A landscape with many valleys, sampled at points; each row gives a point and its height.
From any point a ball rolls to the lowest of the 2 points nearest to it. It stops when none of these is lower. Distance is the straight distance between rows; heights are no part of it.
K_434 (h 522): [ 94  66 118 103 127 159  84  88 124 100 136 106 124  75 144 113  86 155
 137 120  66 140  91 122 109 125 206 110  63 120 143 154 125 123 157 128
 146  78 169 178 145 154 168 173 181]
K_360 (h 735): [114  70 156  83  98 127 110 146 124 149 150 100 121 138 139 140  92 110
 153 172 136 115  87 178 114 110 149 155  43 114 144  97 149 152 167 126
 146 140 116 179 103 111 134 132 125]
K_512 (h 805): [109 125 142 122 138 110 116 129 123 124 155 152 176  98 139 119  42  90
 156 108 146 174  47  78 146  93  99  85 210 150 110 163 122 146 183 146
 131 106 150  85 159  97 144 136 106]
K_990 (h 518): [117 133  55 128 147 109 160 156 136 136 165  99 175 193 142 117 120 186
  84  65 109 163 150 127 173 182 151  94 178 183 113 146 159 119  71 140
 141 113  92  79 120  98 127  62  57]
K_940 (h 417): [159 106 129 128 116 206 110 137 138 191 145 136 125 161 107 157 102 127
 133 127 163 175 138 189 143 145 185 143  53  99 114 108 173 157 101 105
 102 155  76 124 118 177 113  81 169]
K_903 (h 764): [152 135 159 106 114 100  65 130 107 106 147  95 163 167 153 162 101 117
 123 116 119 119  89  71  97 121 101 114 163 180 126 184  94 138 141 157
 143  87 111  77 135  68 147 119  89]
K_199 (h 161): [139 121 106  43 150 152  83  89 139 134 171 120  97 143 145 104 105 119
 148 145 149 134  76  81  70 117  63 103 135 172 153 188 105 125 188 177
  90  81 124 119 163 135 197 138 113]
K_93 (h 325): [138 145 103  71 121 134 152  97 114 178 157 109 111 202 138 160 178 136
 127 126 136 148 117 117 166  95 103 143 188 157 113 133 151 138 118 168
  97 150 115 145 107 143 141 130  77]
K_956 (h 296): [132 157 133 100  80 189 102 197 103 173 127 151 147 136 140 158 111  94
 134 145 134 131 123 143 107 144 140 177 115 125  99 149 144 133 117 139
 147 159  83 110 120 148 101  79 113]
K_63 (h 472): [118  75 120 116  89 141 119 103 146 162 109 110 108  91 125 140 119 125
 102  98  85 103 115 154 133  78 182 126  60 127 147 104 128 139 198 125
 147 115 131 186  76 172 109 153 164]
K_80 (h 352): [152 125  82 113 141 152 152 128 129 129 137 173 146 123 159 131 113 109
 163 175 189 148 114 145 187 107 178 140 198  95  84 120 167 117  62 121
 129 165 130 102 155 120 159 136 158]
K_378 (h 603): [176 137 183 160 151 152  84 138 106 137 109 159 130 105 101 166 107  83
 137 132 133  99 157 109  88  66 112 142 102 125 122 147  82 139 182 120
 120 124  88 139 133 147  90 125 141]
K_707 (h 559): [156 150 171 128 116 158 105 113  74 145 166  93 103 202 102 161 189 148
 120 126 143 101 179  75  93 154  97 136 124 109 133 112 101 161  90 160
 130 172 104 127 137 122 107  95 132]
K_656 (h 443): [109 154 163 132 121 133  99 193 122 117 108 159 177  92 109 138  71 147
  68 117 117 150 147 158 134 220 169 135 124 169 126 183 163 119 148 100
 139 103 105 128  77 152 115 122  78]
K_175 (h 542): [ 98 138 122 120 127 127 124 118  93 131 155 120 135 101 116 117 162 114
 113  98  95 153  87 100 106 103  98 128 101 115 136 156 180 111 122 143
 103  83 151 128 108 172 109 186 122]
K_919 (h 312): [126 153 146  99  82 160 195 121 169 141 163 141 156 102 125 162 171 174
 102 166 123  98 189 134 111 138 223 137 118 135 104 121  94 151 133  97
 121 169 147 140  78 154  63  86 122]
K_789 (h 453): [128 130  91 147 127 137 162 108 143 104  77 140 162 143 142 114 169 175
 128 134 154 107 210 173 158 198 192 126 172 146  94 117 128 103  78  95
 151 145 118 118 153  98 115 110 108]
K_192 (h 446): [117 114 145  88 132 153 135 140 123  89 142 163 181  56 152 143  81 140
 148 164  77 128  90 118 139 132 218 118 146  89  91 141 127 126 108 110
 146  97 151 137 126 106 139 165 137]
K_646 (h 507): [131 157 168 123 119  96 121 184 122 135 168 100 136 182 111 131  86 125
 124 152 114 114 110 148 115 180  80 117 150 150 167 134 116 139 109 164
 144 148 104 149 116  72 120 117  72]
K_964 (h 530): [178 151 127 116 107 177 118 113 101 117 116 114 122 188 102 140 206 165
 138 145 137  90 197 131  75 159 109 170 121 112 114 135 108 134  75 133
 152 166 102 129 144 127  97  92 134]
K_515 (h 874): [114 157  91 159 146 135  93 156 153 124 144 116 117  75  90  97 118  92
 122  88  88 182 106  92 104  95  73 107 127 115 162 140  89 100 155 152
 134  71 130  86 145 161 140  66 161]
K_602 (h 248): [142 139 133 125 117 107 142 115 128 133 135 162 127 105 124 113 101 116
 140 162 119  76 104 182 149 180 144 113 166  95 153 112 172 126  90 147
 123 158 146 169 113 112 113 232 139]
K_680 (h 694): [ 71 175 105 190 127  79 184 108 138 105 102 120 110  72 156 123 162  90
 123  94 116 104 121 114 130  60 101 141 144 109  90  93 140 137 111 131
 136 156 197  91 144 146  80 171 148]
K_144 (h 581): [117  99 121  97 149 134  79 110 148  58 144 123 116  91 112  68  70 139
 146 148 120 139 101 115  88 151 125 108 100 123 176 181 104  99 165 141
 116  73 157 160 179 135 194 145 155]
K_149 (h 699): [ 92 122  84 139  83  86 133  80 137 113  34 132  90 138 153 110 161 138
 124 118 106  88 131 161 132 144 158 126 118 131 128  94 129 117 136 116
 190 148 170 168 142  91 122 182 124]
K_802 (h 337): [117  93  67 117 105 117 136 119 162 132 127 137 150  96 136  75  74 113
 140 110 133 153 103 113 194 119 189 101 165 153 148 105  92 130 152 139
 129 117 152 120 155 143 183  98 187]
K_603 (h 859): [ 87 143 122 176 138 118  95 184 115 117 174 125 133  77 112 128 116 110
  97  60 113 197 110  52  96 111  75 104 121 113 148 137 101 122 154 126
 157  65 122  66 158 151  98  56 126]
K_929 (h 370): [111 166 122 134 201 114 153 141 161 145 140 133  74 110 130 109 103  96
 137 177 203 147 136 149 143 109  19 123 182 140 144 136 138  98 133 155
  93 136 118 120 168 119 182 118  89]
K_478 (h 320): [138 148  70 131  95 161 180 125 153 118 107 138 130  41 129 118 157 142
 134 130  75 127 160 160 162  99 204 141 133  97  87  99 141 135  78 111
 172 148 149  93 133 168 104 113 176]
K_841 (h 580): [166 121 133 178 140 122  75 137 133 146  92 138 147 123 112 134  94 113
 128  55  89 158 130  88 150  86 130  90 145 150 139 132  58 116 155 133
 141  73 122  78 127 130 134 111 155]
K_773 (h 649): [129  83 154 127 149  71 146 127 141 131 147  76 128 211 113 106  90 154
 124  97 124 141  87 132 176 148 114 104 105 162 163  95 110 136 144 128
 101 121 140 155 101  85 158 130 109]
K_812 (h 179): [153 141 156 175 126  81 160 140 136 126  69 155 128 117 121 107 126 126
 141 155 151  84 141 213 163 179 134 129 136  92 119  86 161 132  79 110
 140 169 125 142 108 109 103 192 128]
K_625 (h 354): [138 112  79  92 103 174 124  66 123 129  89 135 109 128 140 149 175 157
 130 120 101 122 162 119 133 121 184 148 135 135 108 142 134 123 134 119
 135 115 132 149 108 169 130 152 151]
K_993 (h 551): [163 103 141 156 107 124  99 123 150 163 101 127 151 129 108 128  68 110
 121  62  97 136 141 124 163  89 154 110 119 179 137 120  80 144 184 125
 116 105 120 125  91 155 138 109 151]
K_219 (h 682): [110 130  89 121  57  90 128  99 144 151  70 108 101 174 140 115 130 115
 122 104 113  91 133 153 152 143 125 125 144 162 159  82  99 155 131 151
 147 168 147 185 118 116 139 138 137]
K_246 (h 403): [146 153  95 133 114 162  90  97 115 109  54 150 122 123 120 113 143 130
 136 129 115  90 171 113 118 133 156 140 145 129 120 127  95 128 109 134
 137 157 126 154 157 149 127 139 172]
K_688 (h 410): [119 116 119 127 122 174 143 114 122 107  81 154 165 121 121 120 153 181
 139 140 182 139 174 146 137 192 206 136 106 113  80 122 145 121  73  47
 141 148 124 126 147 128 104 119 162]
K_469 (h 415): [ 89 142  97 179 147 112 163  89 115 134 112 131 106  83 149  85 150  98
 131 127 170 137 146 128 163  72 127 144 157  95 104 112 147 138 103 107
 115 169 195 137 161 174 131 191 180]
K_787 (h 297): [146 135 106 126 164 156 200 141 159 137 139 158 134  84 137 127 147 142
 128 173 169 150 160 177 189 130 183 149 174  95  86 117 175 100  65  93
 136 145 137  95 114 131 141 128 143]
K_430 (h 668): [152 118 172 189 173  87 114 100 105 185 101 124  75 143 119 133 134  82
 137 105 183 100 133 106 167  64  52 112 138 133 129  84 109 145 165 126
 100 166 118 148 153 151 140 192 129]
K_200 (h 523): [157 142  94 110 164 171 151 121 112 126 166 130 114 154 116 106 178 158
 135 145 180 174 164 128 156 156 131 138 161  95 112 142 182 128  51 121
 119 134 113  71 134 147 162  90 145]
K_254 (h 243): [122 146  89 102  90 159 212 100 177 128 146 137 109  93 127 130 187 171
 107 161 111 116 164 156 128 134 182 147 145 120 108 100 122 121 117 112
 151 143 146 117 101 153 100  91 134]
K_285 (h 505): [141 108 151 122 131 146 113 105  87 150 187 126 109 144 112 130 152 117
 136 124 139 137 107 123 105 111  95 140 102  87 142 125 183 137 113 145
  87 121 128 132 124 183 128 189 151]
K_890 (h 792): [113 143 141  92 135 137  82 128 134 100 147 141 164  83 125 111  54 112
 136 118 125 184  64  76 106 106 107 102 175 177 122 205 120 132 207 138
 117  74 140  88 144 117 162 122 107]
K_341 (h 604): [147  99 135 117 175 123 100 102 150  62 111 133 113  93 102  79  89 120
 162 141 125 106 102 117  98 132  88 111 146 125 167 130  89 104 163 143
  97  91 133 149 184 121 172 172 159]
K_955 (h 376): [124 152  94 103 108 134 143  92 133 185 141 111  77 152 131 143 175  98
 109 118 109 122 123 148 131  78  87 136 133 151 143 125 162 142 139 183
  97 145 128 157  80 190 125 167 106]
K_376 (h 452): [135 125 170 164 173  95 134 137 119 137 134 125  98 169 104 132 111 106
 137 114 160 164 122  94 151 120  51 114 121 145 153 111 104 123 192 124
  87 134 112 140 167 120 159 105  98]
K_482 (h 688): [151 126 163 172 166  84 107 132 102 184  96 139  94 162 109 148 132  81
 126  84 142 131 109 147 159  98  60 136 104 126 138 113 168 122 142 105
 103 128 100 126  98 148 127 193 102]
K_654 (h 317): [118 155  81  82 179 132 145 139 151 114 118 135  94 132 128  96 118 128
 147 188 182 129 144 131 115 167  66 145 158 140 165 154 116  93 147 136
  97 132 113 143 183 129 192  99  97]
K_587 (h 490): [124 140  52 147 141 116 186 136 153 116 122 125 176 154 135 106 149 180
  86 102 134 153 197 149 161 187 149 118 197 158 109 125 149 112  75 129
 131 129 108  80 130  98 139  77  94]
K_638 (h 528): [ 38 129  70  93  92 157 116 145 111 113 103 131 158 120 156 118 150 183
  86 102 131 162 127 118 126 210 161 151 108 141  97 148 176 128 108  84
 163 122 157 121 137 129 117  98  99]
K_206 (h 486): [101 133  92 155 117 103 139 106 127 137 139 107  96 183 134  86 148 136
 142 103 181 152 126 145 182 169 101 119 148 101 153  76 151 162  69 138
 106 176 159 151 147 138 155 135 168]
K_43 (h 554): [116  92 140 132 158 137  82 120 130  59 126  90 151  83 130  95  90 159
 133 108  84 159 101  90 100 136 155 123  70 121 149 167 112 109 144 120
 137  67 168 138 153 127 170 133 169]
K_218 (h 754): [ 79  99 130  64  45 140 105 154 150 149 143 109 113 112 164 139 102 124
 114 158  84 115  88 186  99 117 165 141  62 127 140 133 151 137 158 154
 197 137 146 166  90 121 131 110 105]
K_476 (h 833): [109 100 178 188 155  90  95 152  92 114 141 136 173 126 140 127 102 118
 124  74 127 168 100  55 129 132 131 105 131 118 122 124 102 134 140  87
 136  77 151  77 158  93 118 121 145]
K_270 (h 532): [121 185 154 128 111  99 166 194 113 158 194 145 149 174 134 149 103 128
 135 171 144 101 113 138 142 179  94 113 192 149 145 127 154 124  91 146
 119 188 120 134 112  68  76  95  45]
K_892 (h 275): [140 125  96  45 137 134 168  83 132 132 171 126 131 185 175 158 177 145
 141 180 172 129 121  83 140 116 130 138 208 143 109 144 141 118 101 151
  96 133 129 129 139  93 156 139  90]
K_548 (h 353): [116 125  92 146 127 145 140  78 121 151  86 139 140  47 149 118 130 107
 141 121 118 135 131 120 178  56 199 133 118 113  87 101 128 143 117  85
 135 149 165 150 158 180 126 178 189]
K_966 (h 641): [163 125 143 130 167 130 125 102 101 132 129 165 128 149 135 135 140 113
 139 131 163 111 153  74 132 118 101 118 186 125 115 147 113 132 114 136
  75 136 121 132 150 146 133 177 134]
K_140 (h 365): [144 148 174  97 110 162 177 129 135 135 155 153 143 103 137 179 179 140
 128 188 134  58 180 126  92 101 177 148 111 136 107 129 107 127 151 104
 106 167 130 154  66 135  56 111  94]
K_986 (h 655): [119 125 154 127 145 107 153 117 114  88 136 130 134  82 141 140 153  93
 165 166  77 108  82 110  96  70 113 127 157  90 106 125 123 108 116 141
 136  96 140 114 144  97  98 170 126]
K_777 (h 714): [ 88 155  89 127  68 108 103 103 111 102  43 131 128 136 161 129 152 124
 122 100  61  79 127 154 111 142 131 116 150 142 120 134 133 120 123 139
 186 132 154 144 119  93  96 166 106]
K_88 (h 531): [102  83 145 172 122 113 129 120 125  88 107  92 157 161 116 101 168 181
 111  89 122 142 147 129 109 179 132 140  83 104 114  98 132 137  84  93
 154 115 130 109 138  90 115 100 150]
K_193 (h 537): [ 92 139  82 156 134 120 131 101 159  96  64 130  68 103 114 112 182 153
  95 118 105  98 173 138  88 125 109 134  67 138 163 150 120  95 177 117
 132 111 162 174 125 155 115 143 132]
K_528 (h 393): [122 133  96  70  84 143  98  98 115 159 107 112  89 166 148 140 146 104
 129 114  85 115  83 119 104  75  94 132 122 161 138 141 142 137 164 171
 135 116 131 161  90 140 135 170 101]
K_658 (h 324): [128 130  91 122 160 107 152 130 165 103  52 143 125 103 126 127 122 135
 127 152 116 124 144 167 135 135 126 140 152 166 136 141 109  72 169 117
 126  90 101 130 122  92 153 116  97]
K_857 (h 412): [128 164 144 155 212 112 141 153 127 152 175 130  62 156  95 123 108 101
 123 147 180 171 125 105 149 146  23  90 160 128 172 135 145 114 140 162
  80 135  97 118 181 129 170 116  94]
K_15 (h 508): [138 104 102 151 134 136 118  84 152  98  89  98  94 121  97 119 173 159
  88  90  91 112 184 101  93 103 124 137  73 143 165 140  80 110 167 132
 116  95 140 180 107 174 119 115 172]
K_356 (h 509): [155 134 161 165 185 143 168 167 151 180 157 171 107 106 106 134 118  92
 128 159 165 149 155 137 145  87 121 127 103 101 115 103 143 122 142 111
  78 139 103 107 121 177 120  91 140]
K_999 (h 359): [129 116 115 104 138 122 130 105 155 107  88 149 126 104 113 140 104 131
 104 144 111 126 137 137 128 132 147 115 143 192 154 171 113  93 215 122
 111  71 130 155  95 129 148 146  82]
K_91 (h 637): [190 132 207 163 132 176  43 154  78 158 161 132 130 112 106 176  94  85
 141 127 118 118 151  93  85 106 124 124  95  77 137 154 116 145 118 159
 131 127  88 107 145 163  98 143 179]
K_10 (h 634): [131  88 135 147 179  53 194 127 170 113 170  73 106 190 120  99 115 160
 127 141 133 156 117 140 172 133  82 118 138 136 150  81 104 101 123 131
 106 115 129 140 139  50 159 102  97]
K_547 (h 645): [162 103 162 183 189  52 135  88 134 125  82 130 113 141 138 140 137 104
 148 140 169  87 141 118 136  69  73 118 176 148 116  90  72 118 141 117
 112 128 105 136 167  85 135 178 115]
K_176 (h 556): [ 75 134 103 111  96 137  78 142  95 106 102 112 140 178 158 106 132 147
 115  98 154 142 112  99 104 197 129 147  97 131 130 154 139 142 109 113
 147 147 148 133 154 117 134 114 152]
K_555 (h 334): [119 143 108 114 121 126 145 145 167 126  79 154  90  62 111 130 141 109
 148 193 114  73 133 203  96 132 132 148 104 104 146 125 133  88 148 128
 175 142 124 142 122 121 124 129 127]
K_73 (h 616): [159 119 116  94 155 148 106  92 100  96 114 154 144 160 159 120 152 155
 156 133 174 113 142  79 114 149 149 134 143 112 101 150 131 121 112  92
  96 131 134 123 180 111 163 165 151]
K_927 (h 249): [137 138 120  57 170 146  99 104 154 119 149 129  70 143 117 105 108 133
 138 164 166 114 121 120  68 146  34 119 147 159 170 160 101 110 186 182
  87 126 118 169 166 147 175 114  89]
K_49 (h 448): [135 158  94 164 121 119 131  99 162 134  74 131 106 124 103  93 133 114
 119 111 150  94 197 103 133 123 120 128 146 158 147  98  51 145 151 128
  89 165 131 171 148 165 123 108 174]
K_293 (h 374): [129 148 140 138 109  93 161 153 165  92  99 142  93  65  95 130 139 126
 137 175  87  44 129 219  88 138 136 130  62  99 173  93 128 111 166 136
 166 120 132 150  81 124  80 162 117]
K_102 (h 588): [116 108 111 149 166 135 120 116  90  86  93 151 162 136 154 125 152 158
 131 106 158 150 167  83 119 153 143 152 117 124  78 162 140 111 116  72
 114 102 129  88 178 113 121 119 125]
K_977 (h 434): [107 159  93 151  90 146 143 153 110 124 164 138 141  72 136 115 128 100
 138 103  99 148 138 100 139  81 156 108 153  68  84 101 132 166  69 145
 154 170 158  75 132 168  80  88 208]
K_954 (h 476): [107 139 122 176  84 130 136 158  87 159 162 122 128 120 127 140 146  97
 124  94 140 155 123  68 147  92 132 122 154  85  87  85 122 177 101 131
 159 169 140  90 136 148  87  91 170]
K_55 (h 566): [ 87 156  98 170 172 102 153  88 154  80  80 129  87  88 125  95 171 120
 124 136 135 118 167 120  95 106  71 139 132 135 137 127 101  92 152 125
 100 118 153 140 159 149 122 141 149]
K_407 (h 408): [138 119 158 134 111  91 141 133 141 122 108 117  98 117 101 152 149 137
 113 152  94  51 119 197 111 114 129 113  75 129 182 102 134 132 170 122
 148 120 121 180  36  95  97 178  83]
K_449 (h 552): [138 113 129 144 126 123 119 159 119 149 146 104 160 201 138 147 130 154
 108  56 111 169 140  97 171 144 127 106 142 158 110 109 129 140 105 116
 143 113  97  65 118  95 133  65  84]
K_783 (h 748): [165 126 107 117  81 112  64 135 102 105 118  84 173 175 156 138 114 134
 120  72  84 118 117 104 125 154 160 122 140 153 113 167 120 139  97 140
 175  96 108  69 111  80 150 128 124]
K_468 (h 772): [ 58 125 140  77  76 139 122 171 132 158 126 127 115  91 149 178 111 138
  77 157  89 112 103 170  99 129 145 150  59 152 131 142 147 129 194 127
 194 151 146 175  65 127  89  87  62]
K_481 (h 665): [120 113 114 136 110  83 119 111 139 135 110  90 120 175 105 103 104 133
 114  69  97 121 106 125 154 137  97 107 139 168 175 114  95 131 144 164
 113 123 145 164 109 125 148 147 137]
K_944 (h 488): [ 76 131 105 118 114 146 119 181 115 131 100 164 191  84 151 126  96 159
  83  88 117 171 133 112 150 195 154 134 126 148  84 150 167 124 122  91
 145 119 141 104 113 148 100  98 105]
K_730 (h 491): [135 128  80 125 153 150 167  98 132 144 183 123 104 126 139  97 162 130
 126 126 188 194 149 132 173 103 110 136 166  88 125 125 166 112  67 144
 101 128 142 105 133 163 189 118 183]
K_989 (h 521): [110 111  99 115 111 131 108 127 104 104 148 121 124 180 134  92 130 148
 150 135 197 143 112 121 124 182 134 124 108  82 139 110 137 152  77 121
 129 169 151 118 178 102 150 103 183]
K_161 (h 594): [112 107 131 156 166  97 170 121 156 116 138  85  69 123 115  79 179 135
 135 136 148 116 124 128 103  86  68 142  82 110 159  92  93  97 157 134
 102 108 140 160 144 139 135 116 152]
K_388 (h 557): [117 198 151 138 118 106 188 182 121 145 199 149 153 132 124 124 144 117
 110 170 140 104 127 139 109 169  97 111 185 120 154 142 161 126  73 150
 104 169 157 119  98 116  67 127  80]
K_260 (h 404): [149 126 123  82 117 175 138 136 102  90 157 163 177  90 162 142 112 124
 180 173 118 128 106 114 137 124 210 130 163  74  85 123 138 136  60 123
 137 140 133 107 161 108 140 134 174]
K_613 (h 208): [119 113 112  34 149 141 142  88 126 139 183 127 131 157 185 141 126 113
 155 171 164 150  72  64 122  87 108 116 168 166 118 165 118 117 169 147
  81 104 150 126 150 120 176 133  98]
K_201 (h 706): [180  85 183 129 179  92 127 142 106 163 120 151 107 161 123 159  99  98
 163 153 172 102  96 151 157 106  91 126 101 120 121  95 150 126 154  94
 101 139  95 140 120 105 151 173 101]
K_338 (h 579): [167 104 112 118 133 159 113 136 132 139 117 109 138 206 119 144 152 185
 135  81 135 185 146 120 157 150 135 137 106 138 110 120 115 132  90  98
 142 118  91  79 134 105 158  55 139]
K_335 (h 570): [162 134 182 154 134 140 105 129 120 156 125 185 140 122  92 140  77  84
 134 151 168 107 158  92 132  96 122 126 154 172 125 143  74 150 207 127
  56 159  97 163 140 169 117 112 112]
K_624 (h 624): [186  96 170 136 200  74 128 106 153  85 124 142 119 122 110 114  86 110
 164 157 151 100  95  98 108 113  67 105 188 134 130 130  82 110 180 125
 100  95 102 126 182  79 154 174 119]
K_767 (h 362): [142 151 132 113  89 145  89 173  97 186 129 108 136 163 137 173 113  86
 135 103 107 144  98 110 117 106  98 146 131 148 124 139 107 138 149 158
 154 136  88 101 120 112 122  94 107]
K_593 (h 732): [121 156 105 117  69 134  69 158  89 116  74 111 162 139 153 148 124 126
 120  91  66 112 107 140 107 157 139 145 133 132 118 159 142 125  91 160
 209 118 118  92 117  82 118 142 117]
K_204 (h 467): [153 123 159 154 162 173 146 154 149 185 179 140 102 148  99 129 103 116
 121 149 161 170 148 185 148 125 127 122  48  94 126  82 178 146 119 115
  81 144  92 123 103 196 113  90 161]
K_574 (h 611): [149 152  97 146 116 143  58 140 122 111 131 137 166 102 116 124  78 115
 141  50  66 154 108  99 155 111 141  87 156 130 152 163 106 120  86 149
 150  83 140  81 124 144 147 126 184]
K_814 (h 667): [164  98 223 138 116 183  31 120  90 142 181 112 149 122 140 142  75 103
 131 150 140 116 155 107  78 138 159 145  79 102 139 156 117 177 100 159
 119 165 121 157 139 168 111 138 205]
K_8 (h 305): [160 117 142  78  89  96 105 120 128 131  84 159 135 157 151 137  83 110
 150 133 121  54  83 177 148 174 157 119 153 127 147 126 146 154 135 155
 140 162 119 171 111  83 140 230 114]
K_739 (h 633): [101 104 137 146 134  91 171 128 125  84 131 122 124 100 166 139 183 129
 124 149  95 121 104 134  74  94  91 163 119 111 100 115 137  89 134 114
 148  88 134 114 131  88  94 121  69]
K_948 (h 384): [122 138  61 146 105 149 157 115 130 118 129 142 156  74 142 124 144 142
 124  67 103 158 152  94 176  90 180 110 180 105  73  95 134 149  72 123
 161 149 148  76 123 170 108  85 189]
K_913 (h 402): [126 149 145 106 123 117 117 156 138 135 114 153 157 129 105 128  58 110
  85 117 115 137 113 161 144 182 128 118 153 194 160 192 155 136 180 142
 110 107 118 139  97 131 142 155  68]
K_432 (h 846): [ 82 115 171 190 141 103  93 167  97 107 176  92 143 133 127 153 139 135
  96  66 135 180 117  43  93 124  81 115 107 116 144 132 103 139 148 118
 150  75 137  78 155 117 115  88 126]
K_586 (h 558): [117  92 123 181 167  97 129 119 115  99 109 111 130 173 128  87 148 156
 135  85 155 160 142 119 128 174 104 126 105  94 127 110 140 110  99  88
 121  96 136  87 155  93 149 131 136]
K_943 (h 720): [126  71 170  89 129  95 130 130 109 144 135 126 122 156 156 147 101 102
 175 155 172 112  44 162 143 105 103 142  71 107 123 114 163 135 172 100
 125 135 128 156 132  87 155 154  89]
K_748 (h 666): [142 110 191 124  97 154  42 138 100 144 198  89 160 129 152 148  69 105
 126 122 138 141 105  86 107 149 173 123 103 120 151 166 129 186 104 169
 131 145 141 112 124 148 153 105 187]
K_612 (h 544): [126 150 142 127 115 177 109 123  84 139 192 123  93 181 123 142 184 126
 142 154 188 129 157  66 104 143  87 126 167  72 140 110 119 167  80 146
 116 191 119 121 185 138 110 105 157]
K_614 (h 358): [137 102 145 130 142 157 185 121 159 113 134 153 144  85 105 116 162 170
 134 158 161 142 148 157 150 149 199 139  99  81 101 101 170 120  90  59
 109 135 132 117 116 151 111 142 168]
K_799 (h 478): [126 135  88 148 118 133 142  95 164 135  84  93  84 154  98 102 158 147
 111 108 113 105 191 132 142 121 123 129 101 176 163 103  54 130 168 149
 115 137 126 182 114 161 144  95 159]
K_490 (h 277): [129  84  77 112 106 138 142 114 168 147 101 140 132  86 137  97 111 108
 140 135 134 148 130 124 172  85 217 126 121 126 113  84 102 131 137  97
 141 144 142 140 155 161 164 104 183]
K_905 (h 421): [159 165 129  99 133 139 141 131 126 184 171 132 100 141 103 137 145 117
 106 143 118 140 136 161 152 125 105 133 131 145 159 152 182 137 101 167
  86 132  78 138  65 186 130 164  91]
K_101 (h 576): [ 77 132 138 108 133 135 144 139 112 113 159 134 135  59 143 143 132 138
 113 121  57 136  76 111  80  90 138 133  85  97 107 148 187 117 131 119
 138 103 167 139 110 160  90 178 112]
K_628 (h 820): [132 102 201 153 130  77  98 154  98 121 162 133 175 121 150 138  49 102
 127  99 167 157  86  51 146 122 120  95 155 150 117 153  97 160 180 112
 129 107 159  91 171  78 143 123 127]
K_462 (h 607): [ 95 138 144  98 142 142 153 138 121  86 149 147 145  78 155 155 177 145
 115 151  70 124  93 106  58  87 119 156 103 125  96 161 161  96 148 111
 138  72 144 127 104 122  81 157  56]
K_492 (h 489): [117  83 145  71 100 161  89 109 120 101 164 101 157  79 159 142  90 133
 151 129  46 136  65 126 112  97 197 117  96 113 123 148 135 132 116 134
 159  88 161 157 128 121 170 163 158]
K_343 (h 449): [143 127 165 115 114 139 152 150 143 130 114  99 142 186 103 162 159 176
 128 149 121 115 144 197 123 167 138 154  83 142 112 101 133 121 110  97
 149 146  85 137  88  90  96  72  79]
K_573 (h 777): [129 151 144 102 143 112  77 120 136  72 116 121 155 101 145 132  94 121
 136 137  92 136  78 100  55 108  87 124 149 165 139 195  95 107 178 150
 157  56 118  98 145  73 148 134  90]
K_844 (h 285): [123 159 107 165 141  90 163 151 183  86  39 155 115  52 105 111 113 113
 118 160  94  97 128 203 129 153 125 131 147 133 146 128 105  71 146 117
 162 101 108 130 124 107 126 143 109]
K_61 (h 364): [124 134 129  90 115 198 101 166 118 171 124 127 135 169 112 165 117 149
 129 135 151 159 133 174 135 177 148 166  53 126 117 138 166 131 123 104
 120 166  75 132 102 159 124  75 124]
K_819 (h 617): [118 111 137 150 174  75 210 134 174 105 149  88 104 142 115  96 169 158
 129 151 136 144 143 145 134 116  94 134 100 117 135  80 114 108 130 123
 104 121 135 134 128  97 135  71 101]
K_105 (h 555): [184 143 124 138 172 160 154 147 145 141 143 114 118 203  92 134 157 188
 121 130 151 181 171 162 161 165 131 120 133 117  98 117 146 122  64 101
 128 132  80  76 134  99 147  50 121]
K_904 (h 302): [112 118 100 113 101 133 173 125 147 130 129 126 132 133 128 123 158 148
 115 139 103 126 141 133 134 139 158 137 135 130 124 134 124 123 112 129
 115 128 136 135  95 132 117 125 118]
K_485 (h 675): [ 99 160 147 174 120  88 176 128 110 118 144 136 137  88 148 142 152  94
 136 131 102 105  94  83 112  70 105 124 159 101  99 108 128 143 125 148
 127 143 161  83 125 124  66 161 128]
K_269 (h 438): [106  84 132 134 108  99 132 121 129 130  95 104 110 125 101 142 134 142
  96 110  90  96 119 183 153 119 169 122  50 138 154 108 127 143 188 112
 150  99 126 189  53 123 122 160 112]
K_471 (h 496): [123 121 135 140  80 148 120  98 107  85  83 102 161 171 133 116 196 181
 130 121 116  97 192 155  82 167 163 158 107 128  98 124 120 141  81 113
 180 149 124 121 147  86  92  90 129]
K_167 (h 455): [107 146  99 147 155 113 145  94 128 133 121 117  98 148 133 102 158 133
 126 121 183 156 148 150 170 126 104 151 157 102 121 119 162 126  78 117
 110 151 163 127 148 152 172 170 163]
K_524 (h 350): [142 117 120  71  98 114 111  98 127 149 119 143 114 134 143 142 118 108
 142 144  96  85  83 150 131 115 129 123 148 153 158 139 153 131 163 172
 128 122 111 172  90 114 148 210  91]
K_996 (h 460): [172 164 150 101 125 158 137 124 124 171 209 135  94 135 101 138 156 104
 132 161 135 103 144 153 107 129  98 128 146  99 162 135 171 156  81 186
  70 149  95 138 104 189 105 173 124]
K_355 (h 638): [147 134 136 129 103 152  42 156  89 134 195 120 161 105 126 141  74 101
 143  88 101 164  86  91 123 120 144  98 128 115 138 174 139 150  86 164
 161  98 139  73 135 142 155 114 171]
K_626 (h 510): [105 152 133 166 104 111 139 133  81 141 137 134 129 143 132 118 180  97
 149 135 179 125 146  70 127 124 114 141 151  93  92 108 112 157  97 120
 132 187 152 119 174 118  91 109 153]
K_75 (h 477): [143 168 184 150 134 110 156 166 142 113 143  97 144 194 102 141 134 173
 106 155 110  97 156 178 108 180 106 124 105 160 141 107 110 117 102 139
 122 163  93 141  88  74  81  75  54]
K_530 (h 513): [159  66 148 150  90 132  88 118 140 188 123  90 125 137 128 131  80  96
 123  68 112 129 118 162 161  87 159 127  50 146 158  95 107 157 165 142
 129 127 128 172  86 155 132 134 177]
K_387 (h 543): [152 150 165 167 172 132 151 168 147 158 115 187 123 101  94 138  82  75
 132 180 168 125 152 137 148 111  97 117 158 149 131 134 111 127 168 118
  78 152  86 133 133 155 127 105 112]
K_162 (h 239): [155 148 140 191 155  87 171 167 163 101  51 170 130  75 111 117 121 107
 122 152 129  91 162 192 154 144 145 138 141 119 113 106 137 102 117  93
 142 131 107 118 114 123 107 154 121]
K_241 (h 416): [113 153 185 111 101 154 158 137 136 130 145 116 150 149 128 179 174 181
 119 180 131  83 156 179  81 159 160 155  76 141 110 110 126 128 135  82
 161 164 118 159  60  96  63  79  70]

Where does a ball stop that starts at each point below?
K_814 -> K_956
K_574 -> K_812
K_476 -> K_254
K_485 -> K_955
K_218 -> K_787
K_638 -> K_812
K_219 -> K_254
K_144 -> K_787
K_338 -> K_787
K_193 -> K_254
K_270 -> K_254

Call two points neighbours if one is among the 2 nearest of the other. Go from one point of each pair to the other, from neighbour to neighbour, staying as low as possible. Name the highest point that can't be avoided.
K_787 and K_199 -> K_338
K_812 and K_955 -> K_528
K_812 and K_956 -> K_814
K_812 and K_167 -> K_993
